A landscape with many valleys, sampled at points; each row gives a point and its height.
A ball rolls from a point to the lowest of its 2 nearest points, and stops where none of them is lower. Distance is the straight distance between rows; heights are no part of it.
Ged: [-27 -15  16 -14  -9  -8 -22  -2   8 -16  20 -32  21  14  31   4  12  35
  30 -24  33  47  11 -25]  h=234
kav: [ 17  -6  24 -29 -38 -49 -38  -7 -40 -27  -4 -22   9 -17 -30   0   7   3
 -28  30 -33  15 -11 -28]  h=291
pusom: [ 21  -8  13  40 -10  21  17  21   7 -46  31   4  -7 -25  63 -17  16  21
   5  19   5  -6 -19  28]  h=69
Lut: [ -1   9  -4  63 -38  25  39  23 -13 -43  31   4 -20  -3  42  14   1 -22
 -39  22  -9  13 -31  23]  h=274
sul: [-46  46 -16 -34   7  -6   8 -45  18  62 -49 -36 -15   1  10   4  -6 -11
 -23 -35  -3  45   3 -51]  h=320
Firo: [ 11  -1   2  17 -51 -11   7  46 -30 -34  42  17   3 -25 -26   7   9 -31
 -71  37 -36   5 -23  16]  h=357
Ziv: [  2  26  -1  -2   5 -11  12  -4  24 -15 -26 -21  -1 -70  54 -31  -1  41
  20  -6 -26  30  -8 -18]  h=270
lov: [-11  -3 -25 -24 -10   4  20  39  31  41  21  15  -4 -16  -5 -26  24   0
 -38 -10 -15  17  29  -8]  h=247
bopig: [-17  10 -25 -20 -11  15  20  31  35  47   2   0  -7 -10  29 -31  27   6
 -21 -25   1  22  26 -12]  h=271
pefi: [ 24 -29  42  35 -28  -2 -22   9 -32 -74  35  -8  18  -7  15  13  14  21
  27   1  23  14 -22  31]  h=332
nid: [ -1 -13 -15 -45  41  -8 -21 -19  24  38 -33 -12  -2  16 -30  -3  -9   2
  15 -11 -10 -34  33 -21]  h=508
lik: [-21  16  -4   2  42  21  -4 -30   9  34 -29  -4 -12  48  18   7  -7 -33
  16 -13  16 -27   3 -10]  h=500
Duse: [ 27  13  -8   5  -1  -6  28  13   3 -15 -19  -7 -31 -58  18 -22   3  -6
 -56  28 -55   3 -16  -8]  h=184
gel: [ -7  -3   2  54 -30  23  43  24 -18 -14  37  38 -11   3 -21  22  -8 -38
 -48   8  -2  -1 -19  35]  h=297
Gul: [  7   1  -6 -14  14  -4   9   9   9  21 -19   4 -15 -22 -11 -10   5 -24
 -46  16 -41 -20   4 -10]  h=294
sifed: [-22  -2   4 -40  -7 -30 -28 -21 -14   5 -15 -35  11  23 -18  12  -9   6
 -12   3   3  28  10 -39]  h=380
kifip: [ 15  -1 -13 -43  41  -3 -24 -10  55  52 -37 -16 -16 -34 -11 -39  11  27
  19 -30 -30   7  33 -14]  h=455
pobo: [ 22 -20  32  50 -31 -12  36  -9 -53 -33   2  30  18  39 -28  39 -19 -36
  14   8  37 -12 -16  51]  h=386
fiv: [-42  14 -21 -15  25   7  -6 -31  -4  38 -15 -19  -3  73 -19  26 -16 -32
   2 -20  18   3  11 -30]  h=504
Ges: [ 35 -22  30  41  10  18   9   4 -16 -38  25  31   9  -2 -11  -4   7  -4
  12  24   9 -36 -16  64]  h=445
zekos: [-38  23 -12  11  10  29   3  -9  20  34  -3 -10  -6  42  44   3   9  -5
  24 -43  41  19   6  -8]  h=440
Tuke: [-11  23  33   3   3 -33 -27 -40 -43 -28 -43 -32 -11  -6  -7  41 -26 -33
 -36  47 -35  -8 -45 -28]  h=491
zalak: [ 20  11 -14   9 -17   4  46  38   5   0   6  17 -26 -50  15 -23  10 -23
 -76  37 -57 -11  -9   5]  h=200
gufab: [ 26 -13  28  20  29   6 -20 -20 -30 -33  -8  17   2  15 -11  10  -9 -34
   0  42 -11 -61 -27  38]  h=417
puzi: [ -5  -7  47  -2 -22 -47 -42 -13 -41 -58   2 -30  25 -23  22  16   2  28
  16  27  -8  19 -34 -20]  h=224
vug: [-16  -6  -7  13  19  17   5 -16 -10  12   5   8   7  60 -23  23 -16 -22
  14 -21  28   0   6   6]  h=555
ger: [-13  11  27 -22  11 -39 -39 -50 -29  -8 -46 -37   4   1 -18  30 -27  -5
 -10  26 -16   3 -19 -42]  h=486
dafi: [ -6  32 -34  30 -48   6  52  41   9 -17  23  -2 -28 -35  65 -31  15  -6
 -53  14 -14  34  -5   7]  h=253
nomi: [ 33 -22  16   0 -29  -9 -31  16 -31 -44  35   6  21  -5 -30   0  14   3
   7  19  -6 -15  -2  22]  h=471
pup: [ -5  21  17  -5  17 -22 -19 -38 -29  -2 -56 -27 -20  -6 -30  28 -27 -45
 -55  38 -44 -13 -28 -28]  h=474
sumil: [ 21   7  11 -11   6 -17  -2  -4  -5 -14 -26 -19 -21 -57  -3 -11   0   6
 -46  22 -55  15 -21 -17]  h=162
mavag: [-23   5 -48 -28  -8  -2   9  26   6  40  34  27  -2  20 -61  15  -9 -22
 -40  -3   6   7  19 -22]  h=198
vapov: [ -3 -15 -19   5   9  13  36   1  -1  30  16  35  17  52 -49  24 -22   4
  32 -39  58   3  18  14]  h=295
Nedu: [ 28  41 -25  33  39  14  12  -3  37   0 -52   4 -35 -61  55 -37 -12   1
   2  15 -22 -47  -5  21]  h=290
palip: [-26  17   6   7  -5  -3  13  -3  10 -10 -13 -25   0 -17  64   2   2  13
  16   0   6  24 -16 -24]  h=161
Tib: [ 20   1  18 -19  28 -25 -29 -25   5  -7 -34 -24 -12 -49 -12 -10  -2  19
 -16  17 -49   7 -17 -19]  h=115
mafel: [-22  16  -3 -26  31   1 -13 -21  42  42 -48 -26  -2 -14  39 -15   5  25
  41 -36  17  11  16 -32]  h=341
gotat: [  3  -7  12  -8   0  -7 -42 -29 -41 -31 -10 -22  20  61 -31  36 -22  -8
  41   2  29   6 -13 -11]  h=356
Lebin: [-18  18 -23 -50   0   2  12  -6  33  61 -27 -15 -15 -19  -7 -29  14   8
 -31 -37 -19  47  28 -36]  h=314
Latu: [ 36 -33  35  19   0   0 -29   6 -19 -59  30   1  16 -10  14  -5  22  23
  30  13  11 -18 -13  41]  h=308
nagu: [ 17 -11  24  16  23   8  -6   5  23 -30  -5  -1   3 -33  77 -20  15  39
  55   5   8 -27  -8  14]  h=390
fomum: [ 15   8  -2  44   3  44  38  24  17   1  15  33 -16 -15  38 -34  11  -1
  -8  24  -1 -43 -12  46]  h=205
fulor: [ 27 -27   6 -23 -13 -21 -27  26  -8 -21  27  10  15 -19 -27 -14  18  11
  -8  19 -23 -26   9  16]  h=463
Sukug: [ 19  -4  17 -22 -14 -29 -47 -17 -46 -33  -8 -17  12  18 -37  14  -5 -16
   4  33 -15 -25 -14 -15]  h=449
tam: [ 17  -8  14 -13  27 -14 -19 -12  13  -5 -31 -18 -10 -29   1  -6   3   4
  -6  13 -31 -21  -2  -9]  h=31
lonit: [-10 -26  20 -32 -16 -30 -39   1  -2 -24  22 -33  27   5  13  -4  16  49
  30 -15  23  36  16 -23]  h=136
gipib: [-25   1  37   6  10 -19 -39 -37 -34 -40 -17 -29  13  26  14  36 -18 -13
  21  21  11   3 -31 -18]  h=490
Kefo: [-56  24 -29 -24 -13   0  14 -10   3  50   3 -24  -7  47 -13  16   5 -30
 -37 -27   4  40  13 -42]  h=209
sirog: [ 11 -19  43  -7   1 -39 -35  -7 -21 -51  -7 -25  15 -34  26   2  10  34
  21  20 -12  -2 -24 -11]  h=168
tis: [  8  28 -33  11 -29   7  40  38  24  -3   2   3 -24 -53  72 -46  17  12
 -33   0 -11  19   9   7]  h=239
Kes: [-37  12 -43  -8 -19   2  16   3 -25  32  15  14  -1  65 -74  55 -31 -33
 -21 -27  23  23   2 -26]  h=73
Zited: [ -6 -31 -20  -2 -36  16  35  40  17  16  62  38  13   1 -38   0   4  29
   3 -42  46  28  38  12]  h=286
ret: [ 31 -17  -5 -40  -9 -35 -29  16 -15  -8   9  14   8 -25 -55 -10   6  -3
 -16  28 -40 -37  10   1]  h=456
geg: [-10 -24 -12   9 -20  28  25  30  28  20  48  26  15  14 -12 -10  12  24
  14 -49  40  24  37  14]  h=309
nup: [-24  23 -21  -3  20  27   2   0  33  52 -22  -2  -9  18  47 -17  15   6
  19 -36  34  -9  19  -2]  h=406
Mabu: [-46  14  36   1   2 -25 -20 -39 -25 -23 -26 -40  17  10  36  37 -20   2
  16  16  -1  20 -33 -33]  h=488
beko: [ 30 -10  37  65  40  29  19 -22  -5 -29  -4  17   2  21  37   0  -3 -10
  39  16  33 -30 -33  57]  h=300
Vutu: [ 26 -35  23 -14  38  -4 -37 -14   8 -19  -3   1   5   0  12 -11   9  23
  46   7   3 -47  10  25]  h=327
bim: [  6   8  17 -21  19 -31 -38 -37 -28  -8 -47 -25  -7   7 -39  21 -23 -28
 -21  31 -30 -29 -10 -26]  h=453
fekul: [ 26   0  -1 -10   8 -12   7  16  -5   3 -18  10 -21 -44 -31  -8   1 -27
 -70  35 -66 -25  -8  -1]  h=276
basu: [ -8 -11   2  32 -52   6  11  28 -24 -29  40   9   3   8 -25  23   2 -22
 -38  -2   1  25  -5  14]  h=342
Bevi: [ 22 -17  38  76 -14  21  48  -1 -26 -37  11  27   0  18  10  20  -5 -22
   2   6  28 -10 -28  62]  h=361
gagin: [-36  12 -37 -33  38  14  -1 -22   6  59 -12  -4   4  74 -34  19 -16 -18
  18 -31  23 -11  25 -32]  h=542
kepa: [ 14  -3  -1 -33  15 -24 -33 -14 -26  -3 -26  -1   3  13 -54  12 -17 -29
 -12  32 -30 -48   0 -13]  h=428
Vik: [ 33  37 -28   9  49  12  -6  -4  47  17 -53  -4 -32 -66  30 -45  -6  12
   4  10 -41 -21  -6  13]  h=269
Ful: [ 29  -4  22  -3   1 -14 -47 -28 -53 -42 -11  -4  13  30 -38  25 -12 -34
  22  39  -7 -41 -24   4]  h=468
nal: [ 16  -5   0 -18 -25  -4 -33 -10 -47 -23   4  -8  24  50 -58  33 -17  -9
  33   6  14   0  -9 -14]  h=277
Lakub: [ -3 -24   8  35 -39  13  34  23 -20 -18  42  33   6   8 -26  19  -5  -9
 -13 -18  24  16   7  31]  h=329
likiv: [-51  48   6  -9   5 -15  12 -57   0  23 -53 -43  11 -12  37  25 -29   0
   6 -10 -19  42 -25 -46]  h=401
fuf: [-31  57 -36  55   7  25  33   6   8  -5 -15  10 -24   0 100 -16 -11  -4
  11 -16  37  -9 -12  33]  h=243
Nidin: [ -4  -7   1  40  -8  30  29  15  -4   0  30  32   0  14 -17  10  -5 -24
 -21  -1  11  -5  -3  30]  h=312
sinod: [ 28 -12  30  38  27  22   1  -9 -16 -34   5  18  -1   7  10   3   0 -21
   4  37  -2 -49 -30  51]  h=433
furer: [ 27 -38  19 -29  42 -15 -41 -12  30   0 -16 -13   0 -12  10 -18   8  39
  53  -7  -5 -40  25   9]  h=262
zafi: [-21  29   3  -8  37   0  -8 -28  34  22 -57 -27   4 -29  48  -6  -9  23
  47 -21   5   5  -3 -25]  h=298
luti: [ 17   3  11  27 -30   1  -1  25 -40 -42  32  24  -5 -14 -31  17   0 -48
 -60  51 -35 -26 -32  28]  h=364
lipe: [-23  12  10   8 -18 -15  16   2  -6 -27  -1 -25  -4 -20  52   7   4   8
 -11  16  -8  33 -25 -22]  h=110
ses: [  5  24 -13   2 -15  -5  29  17  20 -14 -10 -10 -17 -63  64 -34  11  27
  -7  -1 -17  29  -1 -11]  h=254
zipi: [ 35  23 -21   1  -1   3  21  18  29  -6 -18   2 -34 -80  33 -52  11  20
 -28   9 -49  13   2   2]  h=236
nurub: [ -2  15  -1  29 -27  -9  28  17  -6 -49  13 -14 -15 -36  66  -5   4   2
 -23  31 -20  20 -27  -7]  h=58
Fofuv: [  9  -6 -16 -11  14   3  21  30  29  34  18  47 -17 -38 -27 -21   7 -20
 -45  31 -30 -49  10  12]  h=249
Sesu: [ 19  27 -37 -12 -17  14  39  33  30  21 -15   7 -34 -70  30 -53  15  12
 -49  -9 -42  28  13  -1]  h=225
pubop: [  5  -4  36 -13 -49 -47 -41  -5 -45 -49  16 -28  18 -19   0   7  11  15
 -16  29 -16  29 -26 -26]  h=264
Guni: [  7   5  18   9   0 -14 -15  -9 -38 -25 -18  -6 -12   3 -18  21 -12 -50
 -48  50 -36 -35 -29  -1]  h=384
lodu: [ -6 -18 -34 -14 -36   5  16  49  13  16  66  38   7  -7 -58   5   2  15
 -21 -20  28  24  31  -1]  h=266
vatig: [-30  28 -15  39 -13  26  18  14  16 -12   7  -6  -2  -2  94 -11   5  21
  38 -28  42  29 -11  11]  h=167
laki: [ -2 -11 -38 -25 -35  -9  10  52  11  18  62  39   2 -19 -63   0   7  -6
 -49   4   6  18  22  -7]  h=246
Kulud: [-37  15 -51 -21  -5   1  12  12  -6  43  25  18  -2  46 -69  35 -20 -34
 -35 -13  13  16  12 -31]  h=156
vugav: [  3   5 -15 -29  49   4 -16 -22  41  56 -49 -11 -14  -4 -16 -16  -2  -6
   9 -17 -18 -31  29 -18]  h=487
defek: [  1  -7  14 -29  -8 -29 -42 -16 -29 -19 -10 -26  12  18 -21  13  -7   0
   1  20  -5  -1  -1 -24]  h=425
kovof: [-32   8 -22  28 -32   6  27   4 -27   8  21  27  -8  44 -53  49 -23 -50
 -39 -14  10  20  -4   0]  h=585
des: [  8 -30   8 -25 -34 -20 -38  20  -7 -32  37 -23  31   3 -12  -8  21  43
  19 -12  14  30  19  -7]  h=13
rideg: [  2 -25   7  27  -6   9  39  -3 -15   3  12  22  19  51 -23  24 -14  -1
  33 -39  55   8  15  29]  h=220
vig: [ -9  25 -27  53 -53  23  52  37   2 -22  34   2 -28 -10  51  -6  12 -17
 -53  13 -14  29 -17  14]  h=263
damer: [-14  -6 -33 -27 -14  -3  15  40  20  35  41  26   2  -8 -38  -9  10 -11
 -45  -3  -9  13  27 -13]  h=227
fen: [-29  19 -35 -42  -7   7  14  11  37  69 -14 -11  -5   1  13 -28  24   4
 -18 -45   5  34  35 -29]  h=293
nibur: [ 12  -6   4  33   5  38  32  29  22   6  37  48  -9 -19   3 -33  15  -2
 -10  21  -2 -38  -4  48]  h=182
Bevu: [-16  -5  30   3  11 -13 -46 -42 -37 -41 -13 -25  22  50   3  36 -22  -2
  51   2  36  11 -22 -12]  h=431
gik: [  8 -38  -6 -20   9  13 -11  23  38  15  40  13  18   5   3 -32  24  47
  42 -27  21  -7  43  22]  h=454
Bunek: [-10  29  -3  -7  19  -4   3 -14  31   6 -43 -26   2 -51  54 -21  -4  33
  29 -16  -8  24  -3 -23]  h=284
Zev: [ 16   7  24  69  28  34  21 -12   4 -33  -5  15  -3   9  71  -5  -3   4
  48  10  34 -18 -35  45]  h=252
mam: [ -2   8  15  41  24  28   7  -9   8 -21  -6   5   0   4  78  -3  -2   8
  49   1  28 -14 -22  19]  h=186
samu: [-44  13  -9   7  12   6  -9 -38 -21  12 -12 -21  -5  76 -17  42 -21 -33
   3 -19  24  20  -5 -22]  h=462
peda: [ 10   1 -31 -56 -37 -31 -19  29 -22  11  25  14  14   7 -81  12  -5 -14
 -28  27 -20   4   4 -34]  h=267
rolan: [-12  -4   3  68 -50  25  50  20 -21 -30  29  20 -17  12   7  31  -2 -30
 -44  -1  -3  22 -24  31]  h=288
zivaz: [ 16  16 -29   2 -16  12  46  43  24  20   2  17 -27 -54  29 -39  16  -4
 -56  14 -41  -1   8   8]  h=213
kesu: [ 10 -20  22   9  34  21 -15  -8  28  -7   0   5   3   4  56 -19  16  28
  60 -10  28 -23   3  21]  h=347
vopu: [-18  -8 -17  -2  -2  30   6  19  34  34  26   3  12  22  18 -21  21  20
  20 -45  32  22  36   0]  h=338
pafor: [ 22 -18  35  61   8  19  11 -13 -20 -43   6  13   5  19  23  17  -4  -9
  22   4  30  -5 -28  48]  h=339
zupo: [ -4   2  11  33   3  24   7   9  17 -28  13  -2   7  -7  82 -12  12  29
  46 -12  33  10 -11  13]  h=82
gom: [ -9  -6  14 -46  15 -36 -39 -37  -5   8 -34 -38  11  -2 -17   9 -11  25
   9  -1  -4  19  13 -43]  h=311
mova: [-15  13 -17 -21 -12   7  14  21  35  31  -9 -14  -8 -24  52 -32  26  27
   0 -31  12  36  20 -16]  h=289
sop: [-15   6 -13 -56  -6 -14  -1 -18   9  42 -22 -23 -12 -20 -31 -15   3   9
 -48 -17 -34  53  21 -44]  h=337
kodut: [  7 -14   1  40 -20  39  39  41  24   4  51  39  -1 -19   3 -26  18  11
  -9  -9  15  -4   9  41]  h=153
dozof: [ 10  28 -10  60  15  50  35  12  12   1   0  30 -24  -2  63 -37   0  -2
   4  13  18 -39 -16  51]  h=235
Kefaf: [ 26 -24  36  53 -34  -4  47   6 -43 -38  22  41  13   9 -26  24  -7 -25
   2  12  31 -16 -14  63]  h=374
tuzap: [-14  -9 -30  -1  15  26  26   3  20  46  25  31  12  50 -35   5  -9  11
  33 -48  48   5  33   2]  h=343
Lomu: [-41   1  11   0  -4  -2 -11 -14  -1  -8   3 -32   6  26  34  18   0   8
  18 -15  27  38  -6 -25]  h=313
lado: [ -5  19  23 -22  17 -34 -37 -53 -20  -5 -42 -35   3 -36 -21  16 -22  13
 -23  19 -44  31 -24 -40]  h=510
Fem: [  3 -18  29 -44  18 -49 -55 -37  -4 -13 -28 -37  19 -19 -10   1  -3  49
  38  -3  -7   8   5 -34]  h=196
ponap: [ 25 -12  -4 -40 -45 -18 -40  13 -34 -20  29 -13  31  26 -63  15   4  15
  25  10  -4   7   2 -24]  h=185
baz: [ 10 -12  -2   9   1  23  18  31  27  14  25  23  -3 -18  18 -29  21   4
 -16  10 -13 -27  10  24]  h=210
Dade: [ 15  -6  -4 -46 -49 -41 -30  17 -35 -12  17  -8  19  -3 -56  -4   6  -2
 -28  21 -29  16   3 -28]  h=287
Gav: [-30  23  17 -21   5 -24  -3 -41  -4  13 -37 -38   2 -23  16  17 -16   9
 -14   3 -21  43 -17 -44]  h=370
Rikob: [ 17   9  14   7 -26 -17 -19   8 -49 -37   7   8  -4  -2 -36  18  -4 -53
 -54  55 -42 -32 -31   7]  h=372
Vure: [ 23 -27  17  -9  21  -4 -30  -4  -8 -22   6   6   8   4  -7  -7   5   4
  16  20  -7 -45   3  23]  h=369
deti: [  9 -31  -5 -29   7   7 -11  27  53  27  18   1   8 -17  31 -44  34  51
  34 -29  11  -3  48   8]  h=438
fupif: [ 45  -9  20  13 -19  -5 -29 -20 -60 -50   7   5  22  30 -51  28  -9 -31
  33  30   2 -25 -25  18]  h=482
tezot: [ 14 -27  10   5  34  25 -11  -6  28   4  12  16   8  18  19 -23  11  24
  54 -11  28 -27  18  32]  h=292
vemer: [-39  52 -33  41 -19  18  33  15  14  -4   0  -6 -16  -4  95 -10   2   4
   7 -23  34  26 -10  11]  h=206
Nuto: [-32  39 -21  -8  36  19   7 -27  15  63 -46  -9 -23  31  13   5  -3 -40
  -9 -23   5 -23   9 -23]  h=467
mudig: [-27  34  -8 -30  23  -2  -3 -39  31  50 -52 -35  -8 -19  15  -6  -7   9
  -1 -29  -5  38   3 -43]  h=355
Gobo: [  4 -17 -19  -4 -15   9  15  15 -18   8  29  34  14  31 -62  29 -20  -1
  13 -19  39   2  10   8]  h=610
tuku: [-13   3   1 -28 -12  -9  10  10  22  12  -5 -23  -3 -35  40 -21  21  33
  -6 -17  -4  50  11 -29]  h=307
Rir: [-23  12 -20 -49  -9 -15  13  -2   1  45 -15 -11 -15  -7 -37  -5  -1 -22
 -66  -5 -37  37  19 -38]  h=354
bopam: [ 21   1  26  17  22  -2 -18 -19 -37 -33 -26   3 -14  -1  -8  21 -12 -49
 -29  51 -32 -64 -35  18]  h=398
sadel: [-23  -3 -30  -8   9  31  14  17  40  58  28  25  11  31  -5 -22  13  17
  26 -52  38   7  44   2]  h=367
kidu: [-32   3 -21 -29 -24 -15  -8   8 -11  18  13 -18   7  36 -35  15  -4 -17
 -35  -5   0  36  14 -30]  h=190
vusi: [ 43 -37  42  39   4  11  -4  -5 -18 -55  23  11  21   4  10   0  12  22
  47  -1  35 -11 -11  60]  h=273
Pokap: [-49  10 -32 -39 -33 -17   2   3  -9  35  15 -27   8  50 -41  21  -6 -10
 -36 -22   4  60  21 -43]  h=117
Semo: [-15   4 -26 -19  52  19  -1 -25   1  47 -10  16   8  72 -33  17 -22 -21
  29 -17  24 -29  15 -10]  h=568
daso: [-14  29  26  -5  12 -31 -13 -52 -27 -20 -42 -37  11 -45   9  21 -31  15
 -15  24 -56  37 -41 -34]  h=521
bar: [ 23 -13  16 -18  30 -18 -37 -20 -16 -14 -26  -7  -1   2 -24   7  -6 -16
   4  29 -23 -55  -3   3]  h=404
nik: [  8 -17 -21 -42  28  -6  -2  16  47  54  -3  20  -7 -19 -25 -28   6  11
   3  -8 -23 -32  43  -2]  h=477
vus: [-39   5   9   4 -14 -10 -21 -22 -22 -16  -1 -30   4  41   4  34 -10 -16
  -4   1  16  34 -15 -22]  h=375
Mevut: [ 39 -12   0 -31 -42  -7 -31  -1 -49 -26  26  -3  27  29 -78  30   1  -2
  40  21  -7  -8 -15 -22]  h=223
zinog: [ 17   4   8  41 -19  -2  28  25  -5 -68  24  -4 -12 -42  73 -15  10  10
 -10  37 -15  -4 -27  12]  h=16
muz: [-12  21 -18 -18  28  14  -7  -3  45  56 -45 -11 -10 -11  41 -27  12  18
  25 -38  18  -7  24  -9]  h=377
vite: [  1  -7   5  20 -55  -4   4  41 -24 -36  45  -2   1 -13 -10  10  14 -13
 -56  20 -23  26 -15  11]  h=350
Gub: [-12  13 -18 -18  51  19 -10 -23  37  66 -48  -2 -15  18   6 -12  -3 -11
  21 -27   6 -43  31 -12]  h=475
sunuv: [ -7  43 -23  56   7  31  33   5   5 -11 -12  16 -28  -7  86 -19  -7 -12
   1  12  17 -27 -19  30]  h=268
Kovid: [ 22   3 -13  -4  18   0  24  24  14  23  -4  37 -25 -48 -28 -15   1 -33
 -69  39 -60 -50  -4  11]  h=265
vido: [-11  -3   1  12  38  22  -8 -27   1  12 -10   4   4  55   6  10  -9 -18
  30 -14  29 -14   3   5]  h=531
zubov: [-30   2 -17  32 -26   2  56   1 -28  19  19  45 -10  54 -51  51 -27 -44
 -23 -29  34  14   1   7]  h=580
sibas: [-27  43 -29  -8  41  25   5 -16  30  75 -52   2 -21  20  25 -11   2 -22
   2 -39  18 -32  21  -6]  h=443
bek: [ 33 -27  11 -28  28 -23 -27   1  25   8 -18 -12  -7 -39 -12 -25  12  28
   5   0 -38 -23  18   1]  h=123
sabab: [  7 -29 -11  -2  16  26  14  15  35  24  38  38  19  17 -24 -22   6  33
  44 -27  38 -15  35  32]  h=469
Getu: [  5 -14   5 -32 -38 -25 -45   5 -25 -26  21 -24  27  26 -30   6   5  21
  13  -3  10  29  11 -22]  h=101
diz: [-13   3  15 -25   7 -19  -9 -15  11   5 -22 -30   1 -22  23  -2   4  23
   2  -5  -9  32   1 -34]  h=336
zanu: [ 13 -20   5 -28  11  -7 -13  16  49  18  -7 -11  -2 -38  38 -38  31  52
  32 -25   0   7  30  -4]  h=426
nizov: [ 17 -17  16  -9  15  -4 -11  10  33  -7  -8 -11  -3 -43  53 -28  22  44
  34  -7  -3  -7   9  -1]  h=412
fela: [-14   3 -28 -46 -33 -20 -16  18 -21  13  19  -6  17  30 -64  16 -10 -11
 -24   7  -6  23  12 -32]  h=237
det: [ 13  -6 -21 -43  38  -5 -11   1  50  58 -32  -1 -16 -28 -33 -31   4   7
   0 -18 -41 -13  38 -10]  h=466
lumez: [-27   8 -16  14 -48  -3   1   1 -42  -6  13   2   3  51 -60  50 -22 -45
 -32  -3   2  29  -9 -13]  h=591
zem: [ 32 -33  26  34 -15  12  10  17 -19 -38  41  34  18 -12 -25  -3   8   9
  12  10  15 -21   0  59]  h=452
rimat: [ 14 -15  -3  -7  -4   3  15  37  18  10  27  29  -4 -35 -11 -23  18  -5
 -40  25 -32 -30   9  19]  h=231
Tel: [ 27 -36  41  48  -9  19  17   6  -5 -47  29  10  15   2  35   1  12  31
  42 -18  43  12  -4  51]  h=233
zat: [ 19 -26  -1  11  29  18  24   5  19  12  27  49  10  15 -47 -16  -4  18
  44  -3  41 -32  16  49]  h=485
meguv: [  4  -2 -24 -17 -31   3  -2  11 -37   7  19  20  14  42 -81  46 -26 -19
   7  -8  24   4  -8 -12]  h=602
tigib: [-27   0   3  18  -9   3 -13 -26 -29 -15  -3 -19   3  65 -16  42 -18 -25
   9 -16  29  29  -9  -9]  h=418
Nimi: [ 18 -25  19  33  25  31  15  -7  18   1  14  25  14  27   8 -17   7  15
  50 -20  43 -14  12  48]  h=221
pem: [  5 -16  20  48  -3  32  18   6  10 -21  22   7   6  13  51  -4  14  23
  39 -29  46  19  -5  31]  h=175
Dev: [ 15 -14  12  51 -15  40  31  27  12 -25  39  19   0  -7  35 -18  16  17
   3  -1  15   0  -7  42]  h=118
mazak: [ 12 -26 -26 -52   6 -22  -1  37  34  37  27  31  -1 -33 -40 -25  13  15
 -15   2 -27 -16  37   2]  h=489
bem: [ 40  19   2  32  42   9   5 -10  25 -18 -44   1 -29 -57  48 -23  -8   3
  10  30 -35 -58 -16  16]  h=306
nek: [ 45 -15  24  20 -34  -4 -18  -1 -52 -53  27  15  22   7 -47  19   0 -19
  20  25   2 -20 -17  29]  h=480
luba: [-65  33  18  -3   5 -18  -1 -54  -9  12 -40 -44  12  19  40  41 -24  -8
  15  -2   2  30 -27 -45]  h=439
Vuv: [ 34 -28  16  20  31  13  15   0   5  -9  24  47  13   4 -43 -13   0  13
  45  14  30 -45   4  69]  h=495
mopa: [ 33 -29  21 -26  47 -29 -46 -18  28   0 -28 -25  -6 -36  -7 -19   5  39
  43  -6 -27 -29  13   0]  h=194
rer: [-31  16  18   1  17  -2  -2 -20  11  -3 -29 -29  11 -11  63   7  -5  17
  42  -7   9  13 -13 -26]  h=226
mekes: [ 40  23 -16   9  28   4   8   3  32  -5 -30  -5 -32 -75  25 -43   3  14
 -13  20 -54  -9 -12   5]  h=248
Pusu: [-26  -3 -15  28  -9  16  31  -5 -17  17  14  19   1  59 -31  38 -19 -28
  -1 -38  30  18  10   5]  h=571
tolu: [ 25  -4 -15 -39  -3 -21 -30  10 -26   0   8  24  10   3 -70  11  -8 -21
  -6  37 -23 -46  -1  -6]  h=446
rosim: [ -7   3 -22  -1 -52  -4   8   6 -50  -1  15  19   5  48 -83  59 -31 -39
 -10  -4  16  17 -12 -19]  h=596
Gipan: [-57  43 -19 -23  -3  -5  14 -33   9  60 -34 -33 -19  35  12  17  -2 -30
 -31 -27   6  33   3 -46]  h=275
vaf: [ 16  -6   3 -32  29 -10 -22  -5  48  25 -31 -20  -9 -46  13 -34  15  43
  25 -23 -23  15  19 -16]  h=441
Lidam: [ -4 -15 -18 -37  46   6 -19 -16  10  34 -12   7   9  45 -31   4 -13   0
  32  -5   8 -40  23  -5]  h=536
Lave: [  6 -15  16  50  12  24  41  -9   3  10   6  28   9  41   0   2  -5  -5
  33 -30  49  -3   6  39]  h=122
Zub: [ 13 -28  30 -33   0 -45 -50 -11  -8 -30  -7 -28  18 -22   3  -8  14  48
  28   4  -6   4   2 -19]  h=52

For each start below, name the point where the ball stops.
gagin | des
gipib | des
Tuke | tam
zat | Lave
nik | Lave
Mabu | damer
nek | tam
ger | tam
zipi | tam
gufab | tis
Lakub | tis

Call two points neighbours if one is among the 2 nearest of the other. Go from one point of each pair to the other, from neighbour to neighbour, staying as low as possible. Name the highest point that can't be avoided.
zupo and zinog | sunuv
nibur and Pokap | mudig
Lave and nibur | zekos
des and Zub | gipib
sibas and Lave | Semo
tis and zupo | zafi
damer and Lave | sadel
Pokap and Zub | kav
